Points, in no order, along strands that fork, close into loops and pass close to each other.
Two points are linked if the straight distance between their rows is under 84.9. Some points are linked to none.
J_138: [ 16  -4 -19  -7  -6  -6 -26 -26  -3  16  15   3 -23 -10 -16  -5  -4  17
  -6  -3  33  -2  15  -4   9   9  -2 -35 -22 -14  -4  21 -45 -18   0   4
   8   1 -11   0  -2   9   6  25  28]
J_406: [  1  -6  -6  -5   8  29   8  11   1  16 -19  -5  -3 -12   2  10   1 -15
 -26  -6 -12  -4  -9   4  -6  12 -10  12   6   6   0   0  25   0   5  -2
  -2   7   9   4  -9   1  23  13  -1]
J_165: [ -2   3  28 -14  32 -27   1  -6 -23 -16  10   4   4  10 -19  -9   4   8
  16   5  32 -25   8   9  -8   3   2 -24   6 -39 -18  10  12  -5   1  42
  29   3  19  18   7 -20 -10 -11  11]
J_311: [ 23 -31 -11  11 -10 -16 -14   1  11  28  25  -6  -9   7  24 -16  -5  15
 -14 -11 -26  -4  -4   6   8   2   4   1   0  15  32  -5 -37   6   4   9
   2  16 -20 -14 -25  52  -8   1 -20]
J_346: [  7  13  35  -6   9 -12   2  14 -15  -4  31  21  11  30 -18 -26  18   3
  20  -9  -5   7  28  19   2 -18   6  -5  26  -4   7  18  -3 -16   0  11
 -21 -15 -23   4   9   0 -35  13 -20]
J_682: [  9  28 -34  -3 -30  28   0 -19  31  -5  12  14  16   9  -6  29 -11   4
  -9  20 -12  23   9   1 -20  23  33  17  -6   5  15 -27  15 -37  16  13
   1 -10 -27 -11   4   2  11   1  14]
J_452: [-46  10  23  -3  -6  11  16  27  -6  -6 -23   0  -2  11  14 -20  15 -14
   1  -1  -7  25  21   9 -14 -21   4  20  13  26   6   0  29  -1   6 -16
 -16 -16  31   1 -10 -16 -21   0 -18]
J_940: [ 11  11 -22   9  -6   9 -14 -17  18  19  27   7 -21   3 -14  -2 -14   5
 -13  16  21  -2  19  -6   3  17  11 -24  -8 -18  -4   0   0 -27  27  39
  11   0 -29  16  -9   3  16  23  52]
J_734: [ 13  -8  17 -22 -15 -23  -2 -18 -16 -17 -33   2  15 -20  -2  12   2  10
  36   1  16  12 -13  -6 -13 -11  -2 -28 -26  -5  21 -28  -9  10 -24 -30
 -10 -14   8 -18  19  -1   6 -10   4]
J_307: [-13  16 -14  -8  -4   5   1 -23  -1 -42  26 -20  -3  34 -30  19  16   9
 -21   8 -22  -3   5 -11 -15  14 -14   5  20   6 -35  -9  -8 -30   6   0
  13  16  -6  25   6   5 -13 -13 -19]
J_199: [-33 -14  19 -25 -15   4 -12  19 -19  20 -26 -14 -13 -12  21  10  -4   1
 -12  -4  21  13   3   8  -9  11  -6 -44 -19   8   4 -22  20  -6  23 -16
  -7   7  31   6 -11  24  17  10  13]
J_724: [-28   9 -39 -15 -18   3   2  -4  -7  -5   0 -32 -28  11 -28  16  13   2
 -35   2  -7  -6  16  -6   4  14 -18  -3 -13  17 -37   7 -29 -17  -7 -33
   8  17   9   7   4  -7   0  10  10]
J_897: [  4  -8   2 -27 -16   1   7 -13 -14  -5 -30 -10   5  -6  -9  18   6   2
   9  -4   9   9  -5  -3  -6   9 -12  -8 -21   4   6 -24  -8   2 -14 -30
  -9   9  18 -21   9   8   9 -11  -4]
J_877: [ 22   6  13  -1  22   9  -6 -22   0   4   9  25  -1  -3 -20  -9  -4   2
  18  -9  19 -30   2   1  13   6   2   3  10 -25   2  40  11 -14   9  43
  25  -1 -21   4  -8  -8  -3   8  31]
J_612: [ 22  13   4 -19 -11  32 -14 -18  16   7 -22  26   7 -25  -8  13 -15   7
  18  -7  42 -16  -5   3  -9  10  -4 -14 -10 -19  14  32  18  -7   2  15
  21  -8 -19 -26  -4  -2  17  19  44]
J_36: [-10  -1 -31  36  10 -13  -8  33   0  15   0 -12 -10 -25  32   7 -34   1
  16  11   5  23 -29 -15  -1  -5  15  11 -19  11 -20 -12 -26  35  10 -15
 -13  -2  21  -6   7 -15  28   0  -7]
J_999: [  3   0   8   3  -4  11  17  18  -2  -4  -1   5   1  16   5 -16  16 -14
   8 -11 -23  15  -4   0  -2 -20   1  33  22  34   6  -5 -10  16  -1 -28
 -34 -10   6  -8 -15  -2 -16  -1 -40]
J_733: [ -8  21 -20   1  -9  21  10 -35  19 -37  19   4   7  33 -31   9  24  -1
 -10   8 -25  -7   9  -4  -3   5  -1  28  21   8 -11  -5   6 -27   0 -12
   1  -4 -25   5   5 -16 -19 -13 -14]
J_591: [ -5  32  -2   4   1  10  15  -4  -4 -28  31  12  -1  32 -28 -11  25  -3
  -9   1 -14 -12  24   7   5 -15  -5  22  26  -8 -21  19   6 -23  -4  10
  -3  -8 -19  16  12 -24 -24   0  -9]
J_926: [ 16  -7  -7   8  15 -50   0 -13  -7 -25   2 -18   9   3  -9 -13  -3   9
  19   4  -1   9 -12 -25  12   5   4  -9 -10 -15 -15 -20 -49  19 -22 -19
   0  -1   5   4   8  -8  -5 -25 -20]
J_846: [ -4  19   8 -12  -7   1   4   5  -4  -5  -5  16   9   1   1  14  -1  -1
   3   3   6  13   4   6  -7   2   5 -12  -5  -9   3 -12  19 -11   6  10
  -3  -7   7   4  20 -11   2   6   3]
J_9: [ 28  -5 -25  35   7  -2   5 -12  32 -14   5   6  14 -12  13   4 -10   7
  23   6 -24   2 -19  -8   6   1  14  44  -4   2  21 -15 -13  36 -24 -10
 -10  -8 -23 -18  12 -14  13 -22 -11]
J_735: [ -2  13  17 -15  -9  42  16 -20  13 -19  -8  31  22   9 -20   7  24 -15
  10  -6 -15  -8  12  18  -6  -8   2  27  11   3  17   7  38 -17 -13 -11
  -2  -8 -20 -21  -1 -19 -19  -9 -11]
J_49: [-33   3  24  12  -3  16   9  29   8   1 -19  26  -1  -2  24 -30   6 -22
  17  -8 -16  18  19  11   2 -26   6  29  15  28  26   8  29  12   5 -13
 -30 -24   8  -7  -2 -18 -22   5 -17]
J_552: [ 51 -20  18 -24  25  12   6 -29  -9  12   1 -13  27  -6 -18   9   0   1
  -9 -11   1 -25 -29  -4 -14  30 -11  -7   7 -18  -8  11   6   3 -14  17
  17  31  -1  -7 -15  26  13  -4  -5]
J_852: [ -1   5  42 -18   4   5   8 -10   7 -28  14   0  29  35 -24   0  20   2
  17  -1 -27   1  -5   7  -6  -4   7  -4  35   3  10 -27  20 -18  -3  -2
 -12  -5 -10   5   0  14 -42 -21 -38]
J_923: [-13 -16  33  19   1   1 -10   6   7   6  -8  25   2 -26  15 -17   2  -2
  24 -18  -5 -20   3  13  29 -42  -5   7  13   8  36  30  13  24 -23 -10
 -12 -11  -5 -30  11  14 -20   2   4]
J_4: [-28   9  -6  -6 -23  10  -8  15   3   9  10  12 -16  15  14  -9   5  -2
 -12  -3 -18   5  31  15  18 -10   7  -5  -1   9   8  -6   8 -23  18  -3
 -21 -15 -13   9   1   0 -17  13  -4]
J_529: [ 19  11 -17  23  19  -1  -2  26 -25   4   9  -2  -8 -23  -7 -20   6   4
   2 -12   3 -13   6   4  13 -17 -18  28   5   3 -23  37 -29  24 -24  -1
 -13   8  -1   4   8 -13  18  18   4]
J_485: [ 16   3  25  -9  12 -29  -2 -27  -9 -21  14  12  17  15 -19  -6   9   5
  33  11  23   6   6  -5  -3   2  10 -31  -5 -26  -1  -8 -14 -16 -18   6
   7 -10  -7   2  15 -13 -20 -10  -4]
J_449: [-15 -28 -44  16  11  10  10 -10  20   3 -12 -27 -19  -5   6  -6  -5  -1
 -29  -4 -26 -22 -10 -10  16  19  -7  38  -3  17 -12  -2   1  19   1  -9
  21  18  19   2 -26  -2  12 -20   4]
J_33: [  0  -9   9  -6   4  30   2   0   1  15 -23   3   3 -17   3  18  -5 -13
 -23  -7  13 -21  -7   7  -7  15 -11  -5  -9 -16  -4  11  51  -4   3   8
   9   6   4   5  -3 -12  28  13  28]
J_868: [ 19 -24  -3   7  -1  24  -7 -16   7  23  13   7 -12   2  -4 -15  -5   1
 -18 -16 -15 -30   4   8  25   3  -7   3   1   3  21  23  -3 -10  -6  22
  10  17 -27  -2 -27  28 -10   4  12]
J_987: [ 17 -10  12  13  25  -7   1  -9  -1  -9  18  14  -3   0  -6 -29  10   3
  13 -15 -15 -26   7   7  28 -18  -9  24  20 -12   0  25  -3  16 -27  21
   5   5 -15   2  -3  -5 -20  -8  -8]
J_254: [-44   6 -43  -2 -11  -7   8 -31  11 -30  -9 -24 -20  24 -19   9  15  -2
 -22   2 -17 -17  12  -8   9  11 -15  18  -8  13 -29  -2  -8 -10  -8 -35
  12   0   8   5   8 -24 -14 -16   5]
J_351: [ 16 -12  -9  27  -5  15   0  -2  30  -2   1  21   6 -13  23  -1  -6  -5
   9  -1 -26   3  -6   6  11 -12   9  37   9   9  39  -2   8  21 -14   1
 -13 -14 -20 -23   5  -1   3  -6  -4]
J_240: [  4   0  30 -14 -13 -28 -15 -10 -10   1   5  27  19   5  -3 -12   6   6
  43  -1  12  17   9  -2  -7 -22  13 -47  -1  -7  43  -8  -8  -7  14 -16
 -18 -37 -15 -19  20   4 -26  15   3]
J_472: [ -4 -16  -1  12   4 -20  -1  28 -22  24   8 -17 -11  -8  38 -14 -17   4
   4  -3  -4  14 -18 -11   1 -14   2 -10 -12  21 -16   2 -38  24  20 -15
 -11   9  24   4 -22  23   0  -6 -29]
J_136: [-15 -25 -36  15   2   4   1  17   5  21 -14 -39 -28  -9  13  -7 -14 -14
 -39   1  -7 -12  -8  -8  15  16 -12  13 -12  17 -30   8 -10  14   7 -19
  10  22  12  17 -29  12  19  -2   8]
J_820: [  5  -2   2 -20  -1  19   3  14 -10  17   2 -33   1  12 -11  32   4  -4
 -30   3  -9  19 -21  -7 -30  26  -6 -11   7  20 -17 -26  -3 -10  19 -25
  -4  18  11  12 -13  34  26  14 -22]
J_354: [ -1   4   9  -1   5  16  25  30 -17   9  -8  -7   6   9   5  -8  12  -9
  -2  -9 -14  24 -18   1 -26 -12   1  26  21  33  -8   1  -7  15   9 -15
 -21   2  29   3 -14   6  -1   3 -45]
J_494: [  9  11  18 -24  -5  19  -7   7  -8  12  -9 -11  17 -11  -4  38 -10  -6
 -22   9  30  11  -6   4 -29  15  -4 -34 -11 -12 -16 -17  32 -21  18  -1
  -3   9   5   9   4  13  29  29  20]
J_984: [-21 -19  25  22  -2 -16 -15  16  12  17   8  26 -13 -12  19 -21  -6  -1
  14 -13  -1  -3  19   3  32 -34   1  -7  12  -1  40  28  14  12   5   2
 -12 -25  -9 -14   9  11 -28   8   7]
J_124: [ 12  16 -40  -3 -35  20 -10 -16  28  16   4  -7   7   1  -8  27 -18  10
 -20  21   0  11   8  -1 -22  38  28  -4 -20   4   8 -27  -6 -33  15  11
   5   2 -23  -8  -1  13  21   9  33]
J_298: [ -9  10 -14   5   2 -14  -3  18  -2  -5 -18   6  -3 -21  16  18 -17  -2
   3   9  12  20  -8  -5  -2   4   2  -2 -14  -9   4 -14   1  10   5   5
   2  -6  16   3  24 -25  21   2  11]
J_943: [  5  -6   8  23  13 -13 -12  39 -21  22  13   0 -23 -23  15 -28  -2   1
  -2 -17   5  -7   2  10  17 -29 -19   3  17   1  -6  45 -14  18  -3   9
  -8   7   4   7  -4  13  10  24   5]
J_886: [-10  16  -1  -2   1  15   4  26 -11   9  -9  -4 -11  -7  -4   4  -4 -15
 -28   4  21  -7  11  12 -13  -1 -13  -4   2 -21 -20  18  36  -8  16  16
  -3   0   0  25   5 -25  23  27  34]
J_334: [-20  19   7  -1  -7  25  19 -26  22 -35  -5  14  15  21 -20   1  31 -11
   2   2 -22  -8   9   7 -10  -8  -3  27  22   6   8  -9  34 -13 -14 -22
  -1 -10 -11   0   0 -27 -24 -18 -20]
J_502: [ -8  23 -19   2 -13  16   0  -4  22 -11  22   3   6  27   1  23   1   1
 -16  19 -21  26   8  -2  -4   5  17   9   7  10   7 -38  12 -26  23   1
  -6 -15 -16  11   9   0  -1   0 -10]
J_498: [-26 -10  16  -7  -5 -12  -8  19  11  20  -8  -6   5   1  40  13 -22   1
   3  13  -2  26 -13   3 -14  16  20 -34  -8   0  31 -41  29   5  36  20
   7  -5  21   7  -1  23  10  -3  -2]
J_45: [-31  -6  22  11   9  19  28  37 -15   0 -24 -12   3   3  18 -17  14 -16
  -2   2  -3  24   2   0 -26 -33  -2  32   6  41  -6   6  15  13   9 -11
  -3  -7  48   4 -14 -12 -10  -6 -29]
J_143: [ 12   5  18  -2   2 -32  -6 -11  -8  -6   8  21  13   3   0 -18   4   5
  33   2  14  17   9  -5   0 -15   8 -23  -4 -17  15  -6 -18  -2 -11  -7
 -11 -25 -13  -3  20 -10 -16   8  -6]
J_689: [-28  -2  43 -24   2   0  -8  15   3   1  -7  -3  17  14  15  13  -9  -1
   8   6  -9  33   0   9 -18   9  20 -21  11   9  19 -46  46 -10  36  12
  -1  -1  26   8   1  26 -14 -20 -21]
J_656: [ 16 -12 -33  38   7  -2 -10   1  17   6   0  -5 -11 -28  19   1  -9   8
  14   0 -14  -9 -15  -1  23  -5   2  27 -20  10   8   4 -26  39 -24 -10
  -3   5  -1 -22  10   3  20  -4   3]
J_541: [ -6   9  12  -4  28 -30   4  11 -29  -8  20  -4  -5   7 -17 -14   9   8
  -2  12  22  -4   6   8  -6   3 -10 -20  11 -36 -31  10   1  -3   2  35
  21  12  13  31   2 -14   7   3   7]
J_118: [-36  15 -27  -3 -31  -1  -8  12   7  -3  20  -6 -17  26  16   3   4   5
 -20  15 -14  26  21  -6  10   1  15  -4  -7  22  -7 -33  -7 -17  31 -22
 -17 -18  -4  12   0   6 -14   7 -11]
J_561: [-14  18  21 -11 -12   6   3 -15   7 -19 -12  27   8   6  -4  11   2  -3
  22   3  18 -15  19   4   8  -5   7 -13 -14 -12  10   4  33 -24  -2   7
  11 -18 -13  -9  13 -26 -17 -10  16]
J_400: [ 15   0 -17   6  -2   0   6  -2 -19  -6   1   9 -12 -13 -15 -18  12   7
  -1 -17  -4 -22  15   4  23 -14 -21  24  -4  10 -14  40 -26   9 -38 -18
 -13   5 -12 -20   9  -8  -4   9   3]
J_512: [-19  -8  50 -26  -2   8   3  -3  10 -14  -6   3  27  22  -5   4   8  -4
  19  -6 -19  19   3  10 -15  -3  14  -8  19  11  22 -46  42 -10  14  -4
 -12  -5   7  -3  -6  24 -31 -24 -32]
J_456: [-23  -6  20   6  -1  -5  -6  -9  13 -14 -21  32  -5 -13  15  -2  -5  -3
  21  -6  17 -20   4   2  19 -16  -2  -7 -13 -15  26  13  37   8 -13   9
  15 -17  -3  -9  14 -24 -15 -15  28]
J_327: [-21 -19 -21   8  -5  -4  -7  19  -7  18  -2 -13 -34 -13  26 -16  -6  -2
 -23  -4  -6  -9   6  -3  29   1 -15   1  -7  11 -11  13 -16  10   6  -1
   1  14   4  17 -24  14   1   2   1]
J_648: [ -5 -13  36   2  -1 -22 -19   9  10  18  15  35  13  -1   8  -7  -3  -2
  22  -6  19  13  13   6   8 -27  20 -23  14 -15  48  17  10   0  21  12
  -8 -36  -9 -16  22  11 -30  18   5]
J_590: [  6  -8   5 -12   1  12  11  -5  -3  -6  -2   2   7  15  -3  -9  18  -4
  -6 -14 -21  -8   1   8  14  -2  -9  17  17  13   1   1  -8   5 -15  -7
 -13  12  -3  -6 -13  17 -19 -10 -30]
J_553: [  3  -6   8  21   1   1 -10  -3  -9   1  -2  24 -15 -27   4 -22  14   3
  21 -15   6 -28  13  12  34 -42 -15  10  -1   5  10  40 -11  22 -41 -18
  -8  -6 -13 -29   8   4 -10   9  12]
J_939: [  1 -28 -31  15 -12  -5  -3  31   5  41   7 -21 -22   2  38  -4 -20   4
 -19   1 -11  12 -24  -7  -6   6  12  -2 -12  26  -2 -14 -25  16  28 -15
  -7   8  10   3 -33  33  18  -3 -26]
J_600: [  7  24 -13 -11  -2 -16   4 -38  -3 -43  18 -20  18  34 -40  24  15  10
   0  15  -7   6   0 -19 -15  10   0  -7   3  -8 -29 -20 -33 -26 -10 -14
   7   2  -8   7  22  -8 -14 -13 -17]
J_285: [-34 -11 -34   7   3  24  11 -23  29  -9 -22 -22 -10  19   2   2  15  -7
 -27   1 -26 -11  -7 -13  -3  14  -9  46  14  24  -6  -9  14   1   6 -15
  20  23  17   7 -24  -2  -4 -17 -20]
J_937: [ 22   6   5 -22  -4  21  -5   3  -9  11   2 -32   9   4 -23  42   5 -10
 -40   1  18  13  -9  -4 -32  26 -12 -17  -2  -2 -32  -3  12 -15  13 -15
  -5  24  -1  11  -2  22  34  28   8]
J_703: [-28   3   2  18  20  -3  22  26   1   0   9 -15  -4  24  20 -16   5 -16
 -21  13 -17   6 -12   0  -7 -16  11  21  26  20 -27  -2   5   8  35  19
   9   7  20  45 -22  -6 -12 -19 -26]
J_577: [-22   2  17   8   9 -30  -5  34 -31   1  -4  -6 -14 -22  21 -25  -7   0
   7  -2  23   8   2   7   6 -20 -12 -14   0 -10 -12  27  -9  19  -1  11
   0  -1  25  13   2  -5   2   3   7]
J_7: [ 36 -22  32 -16  17  23   6  -2 -10  21 -12  -3  20 -18  -7  14  -5 -10
  -7 -17  10 -19 -22   6 -10   8 -17 -14   4  -8   8  16  17  10 -12  14
   1  23   0  -9 -12  26  18  14   2]
J_454: [  0  -9  12   3  16  -2   0  12 -20  -3 -27  -6   3 -35  13   3  -6   0
  10  -8   5  -4 -17  -5  -1   1 -13   4  -3   3  -7   3  13  33 -22  -4
   1  13  36  -9   3   3  19  -7   3]
J_213: [ 30  23  20 -11   8  25  -4   2  -4   6  -6  32  13 -12 -19   2  -7  -4
  22 -10  25 -11   2  11 -16  -3  -2  -2  12 -15   3  42  16 -16   4  30
   3  -9 -18 -10   6 -16   9  29  26]
J_898: [ 22 -22  28 -17  16   0  -2   2 -29   4 -26 -13  12 -30  -6  11  -4   0
   9 -20   6 -14 -27   5 -13   7 -21  -8   1  -4  -1  -2   9  23 -24  -4
   3  24  32 -11  -4  19  20  -6  -3]
J_977: [ -7  15  -9 -21 -15  22 -11  -8   7   8 -21   4   6 -17  -4  35 -16   5
 -13  14  34   3   4  -1 -18  22  -1 -36 -34 -13  -3 -13  25 -26  16   7
  10  -4   6   0  12 -10  24  15  40]
J_24: [ 24  -3   4 -15 -11  15  14 -21  -4 -12 -11  17  10  -6 -21  -9  20  -4
   8 -12 -12 -15   8   6   6 -11 -12  18   1   8   2  18 -15   1 -31 -30
 -12   0 -20 -30   5  -2  -8  -8  -7]
J_184: [ -6  -3  -3  12  -8  15   6  11  19   3  -2  25   0   4  18 -12   4 -14
   5  -6 -29  11   7   9  13 -15   4  35  13  19  31  -2  12   9   3  -7
 -27 -19 -16 -10  -2  -8  -9   4 -24]
J_914: [ 33 -21 -28  14  -3 -27  -9  -3   6  12  33 -10  -5  20  11 -14  -7  12
   4  -2 -18   8  -8 -10  15   2   7   5  -5   7  15 -14 -56  11  -5  -4
  -5   7 -18 -10 -14  29  -5  -2 -31]
J_182: [  6  30  43  -9  10   1  24  -3  -7 -43  19   4  33  30 -33   2  22   5
  16   4 -11  11   1  11 -26 -12   7   6  39 -11   2  -6  24  -8  -9  12
 -10  -9  -3   7  17 -16 -24 -11 -30]
J_710: [ 27   0  22 -21  -6  30  11 -37  16 -13   3  24  27   8 -16   4   8   0
  21  -4 -14 -19   0   9  -1   7  12  18  12  -7  16  14  17 -11 -15  15
   6   2 -31 -26 -10   0 -15 -16  -7]
J_976: [ -5 -15  -3  16   1 -14 -18  21  -6  24  13  -1 -24 -13  28 -24  -4   0
  -6 -10 -12  -4   6   1  28 -18 -11   2   4  10   8  23 -17  14   9   7
  -1   3  -1   3 -12  19  -6  14  -1]
J_913: [ -7  -4  -3  13   5 -25 -12  -6  14 -17 -16  14  -4 -20  22   8 -14   1
  16  14  17   1  -7 -11   8  -4   2  -8 -17 -21   9 -13  13  21  -9  14
  13 -10  10  -1  22 -25   8 -14  18]
J_990: [ 31  -3  19 -20  11  14   6 -35  -5 -11  -2  18  16  -1 -18   0   8   7
  17 -10  10 -34  -4   6   5   8  -6  13   4 -14  -3  31   7  -8 -16  20
  18  11 -16 -20 -11  -3  -9 -10   2]
J_402: [ 11   4  14  -5  -3 -16   2 -20   8 -26 -24  21  26 -22   4  18 -15   1
  37  13  23  16 -15  -8 -12  -6   6 -17 -22 -26  18 -22  11  10 -21  -4
   6 -21   2 -15  31 -26   6 -16  14]
J_871: [ 18   4 -29  39  16   1 -10   8   7   8   5   6 -11 -28  10  -8 -11   4
   8  -3 -12  -7  -5  -7  25 -15  -5  30  -6  -2  -2  18 -16  33 -10  12
  -3   7 -11  -7  17 -15  18  11  18]
J_950: [-14  -9  40  15   0  -6  -3  16   2   0 -19  14   5 -30  23 -20   4  -3
  35 -10  -6   5  -5   7   7 -38  -1   5   2  18  30   7  13  36 -21 -22
 -24 -16   9 -26  11   6 -11   1  -5]
J_741: [ -1   9  -5  -1   8 -47  15 -19 -15 -38   9 -26   9  21 -30  -5  15  12
   9   8   2   3  -7 -20  -3   8   0 -10   1 -17 -29 -16 -36  -1 -24 -20
   6  -5  10  17  14 -20 -18 -21 -16]
J_867: [ 18 -17 -26   7   1 -36  -6  -3  -5  -1   9 -29 -13   6   2  -3 -10  14
   6   0  -3   5 -14 -18  13  10   0  -7 -18   3 -11 -17 -62  19 -11 -24
   1  11   5  -4  -8  17   1 -15 -22]
J_62: [  7  13  -6   5  13   7  -3   6   0   9  16   1  -8   5 -13   2  -6 -12
 -20  14  18  -9   8  -3   0   5  -4 -12   2 -32 -22   4  21 -17  27  38
   8   4 -19  27   4 -16  22  23  46]
J_581: [ 11 -35 -15   9  -8   9  -4  -5  16  24   8  -6 -15   4  22 -15   0   6
 -28 -15 -27 -22  -3   8  19   7   0  13   3  21  27  -5 -17   5  -8   6
   5  16 -15  -7 -30  39  -6 -13 -11]
J_466: [-13  -8 -28  18   5   8   7  28  20  23  -1 -18 -14   6  26   0 -17 -14
 -22  13 -13  12 -22 -12  -5  10  11  12  -1  16  -9 -26   3  12  40   5
   5   3   8  25 -24   5  20  -9 -17]
J_654: [ 13  22  40  -2  10   4  14  11   4 -17  19  31  32  20 -22  -9  10  -4
  24  -1 -13   8  12  11 -15 -16  12  11  34 -12  15   6  23  -9  -1  21
 -21 -18 -19   1  17 -22 -27   2 -24]
J_412: [-12 -11  -8  31  -4 -31 -13  27  -8  15   5  -9 -13 -15  45  -6 -18   5
  20   2   3  24 -18 -16   9 -21  13  -9 -21  15  -5  -9 -30  35  14 -14
 -11  -8  21  -8  -3   9   8  -4 -17]
J_407: [  0  10 -20  -7  -8  -1 -15 -10 -13  -3  -1  13 -19  -9 -16  -2   3   7
   0  -6  41 -15  23   1   4   1 -15 -20 -25 -13 -22  29 -21 -20 -11   1
   9  -2  -4   0  10 -25  -3  16  34]
J_313: [  4   5  39 -16  26 -23  -1 -28 -12 -29  25   3  15  32 -25  -5  11  11
  20   8  23 -22  10  -1   3   9   9 -20   4 -36 -17  -4  11 -22  -4  26
  29   3   1  16   0  -8 -31 -23  -3]
J_103: [ -8  12  -9  -1  17 -25  13  20 -20  -8  -9 -37   5  -4 -12  18  -8  -3
  -8  10  11  10 -30 -13 -25  15  -6  -1   2  -6 -37  -6 -16  17   3  -6
  12  12  37  16  11 -19  28  -7  -2]
J_195: [-20  14 -21 -15 -18   0   1  -3 -21  -5  -2 -14 -18   1 -27   6  12  12
 -18  -1  24 -18  25   4   0   5 -19 -16 -22  -2 -37  25 -20 -22 -16 -23
   7   5   5   3  12 -21  -4  17  26]
J_808: [  5  10 -12   4  29 -45   1  21 -23   1  13 -23  -4   1 -12   7  -7   1
  -3  22  17  12 -12 -12 -14  10  -4 -15   1 -32 -38  -6 -26  10  13  15
  17  12  19  33  11 -22  30   2   5]
J_651: [ 24  -1  14 -25  22  -1  12 -31  -6 -10  -2 -15  28   4 -22  23   4   4
  -1   2  -4 -14 -28  -9 -19  27  -4  -2   5 -21 -14  -6   5   1 -13  16
  18  22  18   1   6  -1  11 -17  -7]
J_105: [ 39 -22 -22   0   3  -5 -18 -27   3  29   9 -21  -8 -16  -7   3 -15   9
 -18   2  21 -12  -4 -10  -1  27  -4 -22 -21  -8  -4  14 -32  -1  -9  12
  18  23 -14  -4 -21  26  21  15  25]
J_81: [-34  24 -29   0 -22  -6  12  -6   0 -24  -4  -3 -20  18 -17 -12  21  -1
 -13   3  -9  -5  32  -2  15  -9  -8   7  -5   9 -20   6 -12 -22 -13 -42
  -9 -19 -12   8  12 -29 -24  -5   2]
J_250: [-17  10  11 -26 -16   0  12   4 -19 -14 -24   1   0   0  -9  11  14  -1
   3  -9  15   9   9   6  -9  -4  -9 -10 -10   1  -5  -5   6 -14 -14 -22
  -6  -6  18  -5  14 -11  -5  -4   3]
J_864: [-10  -7 -27  31   7 -17   5  39  14  27   1 -12 -22 -12  40   3 -39 -12
  -6  20  -2  18 -28 -16  -2   2  13   6  -9   1 -11 -16  -5  29  36  11
   2   0  10  19  -8  -4  38  -3   4]
J_630: [ 26   6 -25   1 -16  14  -5 -14  12  14   9  21   0  -2  -3   0  -6   3
   1  -1  -5   6  14   2   4   1   6  11  -6   4  16  17 -23 -11  -3   8
 -11  -6 -36 -21   2   2   1  16  11]
J_235: [-25 -21   1 -12 -17  -1 -12   9   2  22 -25 -15 -12 -11  35  17 -16   4
 -13   3  10  18  -9   6  -7  20   6 -35 -22   9  27 -38  20  -1  22  -3
   8   1  28  -3  -9  24  16  -4   9]
J_363: [-19 -11  26   9  10 -15  -1  22 -21  -2 -24  -8  -2 -30  32 -14  -7  -4
  11  -8  12  10  -7   1   1 -17  -2  -5  -4   8  -4   7  11  26 -10   4
  -1   4  41  -3  -2  -1  -2 -15  -2]
J_299: [-15  -2 -15  -1  -8  18  11 -11  16  -5  -4  -9  -6  20   4  -3  12  -5
 -22  -7 -26  -3   3   5  10   7   3  20  15  22   6 -18   7  -7   5 -11
   3  12   2   3 -22  13 -17 -15 -26]
J_91: [  2   2  23  13   6 -33  -7  12  -4  -8   3  16   7  -9  16 -24  -1   2
  33  -3   2  11   2  -4  12 -26   4  -9   8  -1  18   0 -12  23 -18 -11
 -19 -22  -2  -4  16  -8 -12   0 -11]
J_691: [-16  30   5  -1  -6   6   8  21 -11  -9  23  15  -6  25 -12 -16  18  -2
  -8  -2 -11   0  32  15  14 -19  -2   5  16   1  -9  11   5 -23   3   1
 -19 -17 -21  11  11 -15 -23  11  -7]
J_646: [ 38 -23 -15  13  13   5  -4 -27   5  17  13  -8  -1  -7  -7  -8 -10   8
 -10  -4  -7 -31  -8  -4  11  17  -3   7   1 -12   4  23  -9   0 -10  37
  26  19 -23   0 -22  17   9   0  15]
J_910: [ -1   2   0 -21  13 -24   9 -12 -21 -14 -15 -32  13  -2 -17  27  -1   9
  -6   4  11  -2 -25 -11 -18  25  -9 -12  -5 -16 -29 -14 -10   8  -5   0
  19  18  39  10  10  -6  14 -19  -2]
J_341: [ 12  13 -39   3 -20  -4 -18 -32  25  10  22  -4  -7  11 -19   3 -13  15
  -5  25  14   5  20  -6  -2  35  29 -13 -17 -14  -2 -19 -17 -35  17  29
  20   3 -28   5  -7   9   9   3  38]
J_371: [  5   1   6 -25 -23  27 -21 -15  12  19 -24  14   6 -19   1  23 -19   7
  -1   4  41  -7  -7   5 -19  18   2 -40 -28 -10  20   5  15 -23  11  10
  13  -1  -8 -20  -9  15  17  16  43]
J_369: [ 22  -8 -40  10 -15  21   4   0  23  30   2 -22  -3   0  -2  18 -10  -5
 -38   9 -15  -4  -6  -4  -8  31  11   9  -8  10   7 -13  -8 -11  12   3
   3  13 -20   5 -11  13  30  11  22]
J_196: [  0   1 -33  10  -9  16   1  20  14  21   1 -11 -15   0  10  14 -11 -10
 -30   7 -18  12  -6  -2   1  17   7  10   0  10  -3 -15   5  -5  26   1
  -3  -1  -6  16  -4   2  27  12   5]

How many points has the smallest loop of links through each point below? Write none if it is on no loop.
J_577 -> 22
J_49 -> 6
J_943 -> 11
J_298 -> 5
J_466 -> 6
J_590 -> 10

A piece is two or more points that can be reached from each other along the links. Count, over all rows, the pieces, the separate loops (a circle has one, a figure eight two, a Y none), the forks (points with three links) and the tips (points with one).
pieces -> 3
loops -> 9
forks -> 15
tips -> 3

A fork is a point with three links, a tip a point with one. Leave the first point through the second and follow the links. Name the first fork or tip that comes.
J_943, J_976 -> J_590
J_600, J_741 -> J_81
J_898, J_7 -> J_143
J_313, J_165 -> J_943
J_654, J_182 -> J_199
J_81, J_254 -> J_733

Name the points in between on the shortest way along the links from the first point to the second, in order.
J_124, J_138 -> J_682 > J_502 > J_118 > J_4 > J_691 > J_591 > J_733 > J_307 > J_600 > J_741 > J_926 > J_867 > J_914 > J_311 > J_581 > J_868 > J_646 > J_105
J_363, J_950 -> J_577 > J_943 > J_529 > J_400 > J_553 > J_923
J_820, J_311 -> J_937 > J_494 > J_977 > J_371 > J_612 > J_213 > J_877 > J_990 > J_710 > J_735 > J_334 > J_733 > J_307 > J_600 > J_741 > J_926 > J_867 > J_914
J_552, J_351 -> J_7 > J_898 > J_454 > J_363 > J_577 > J_943 > J_529 > J_871 > J_656 > J_9
J_590, J_240 -> J_24 > J_400 > J_553 > J_923 > J_984 > J_648
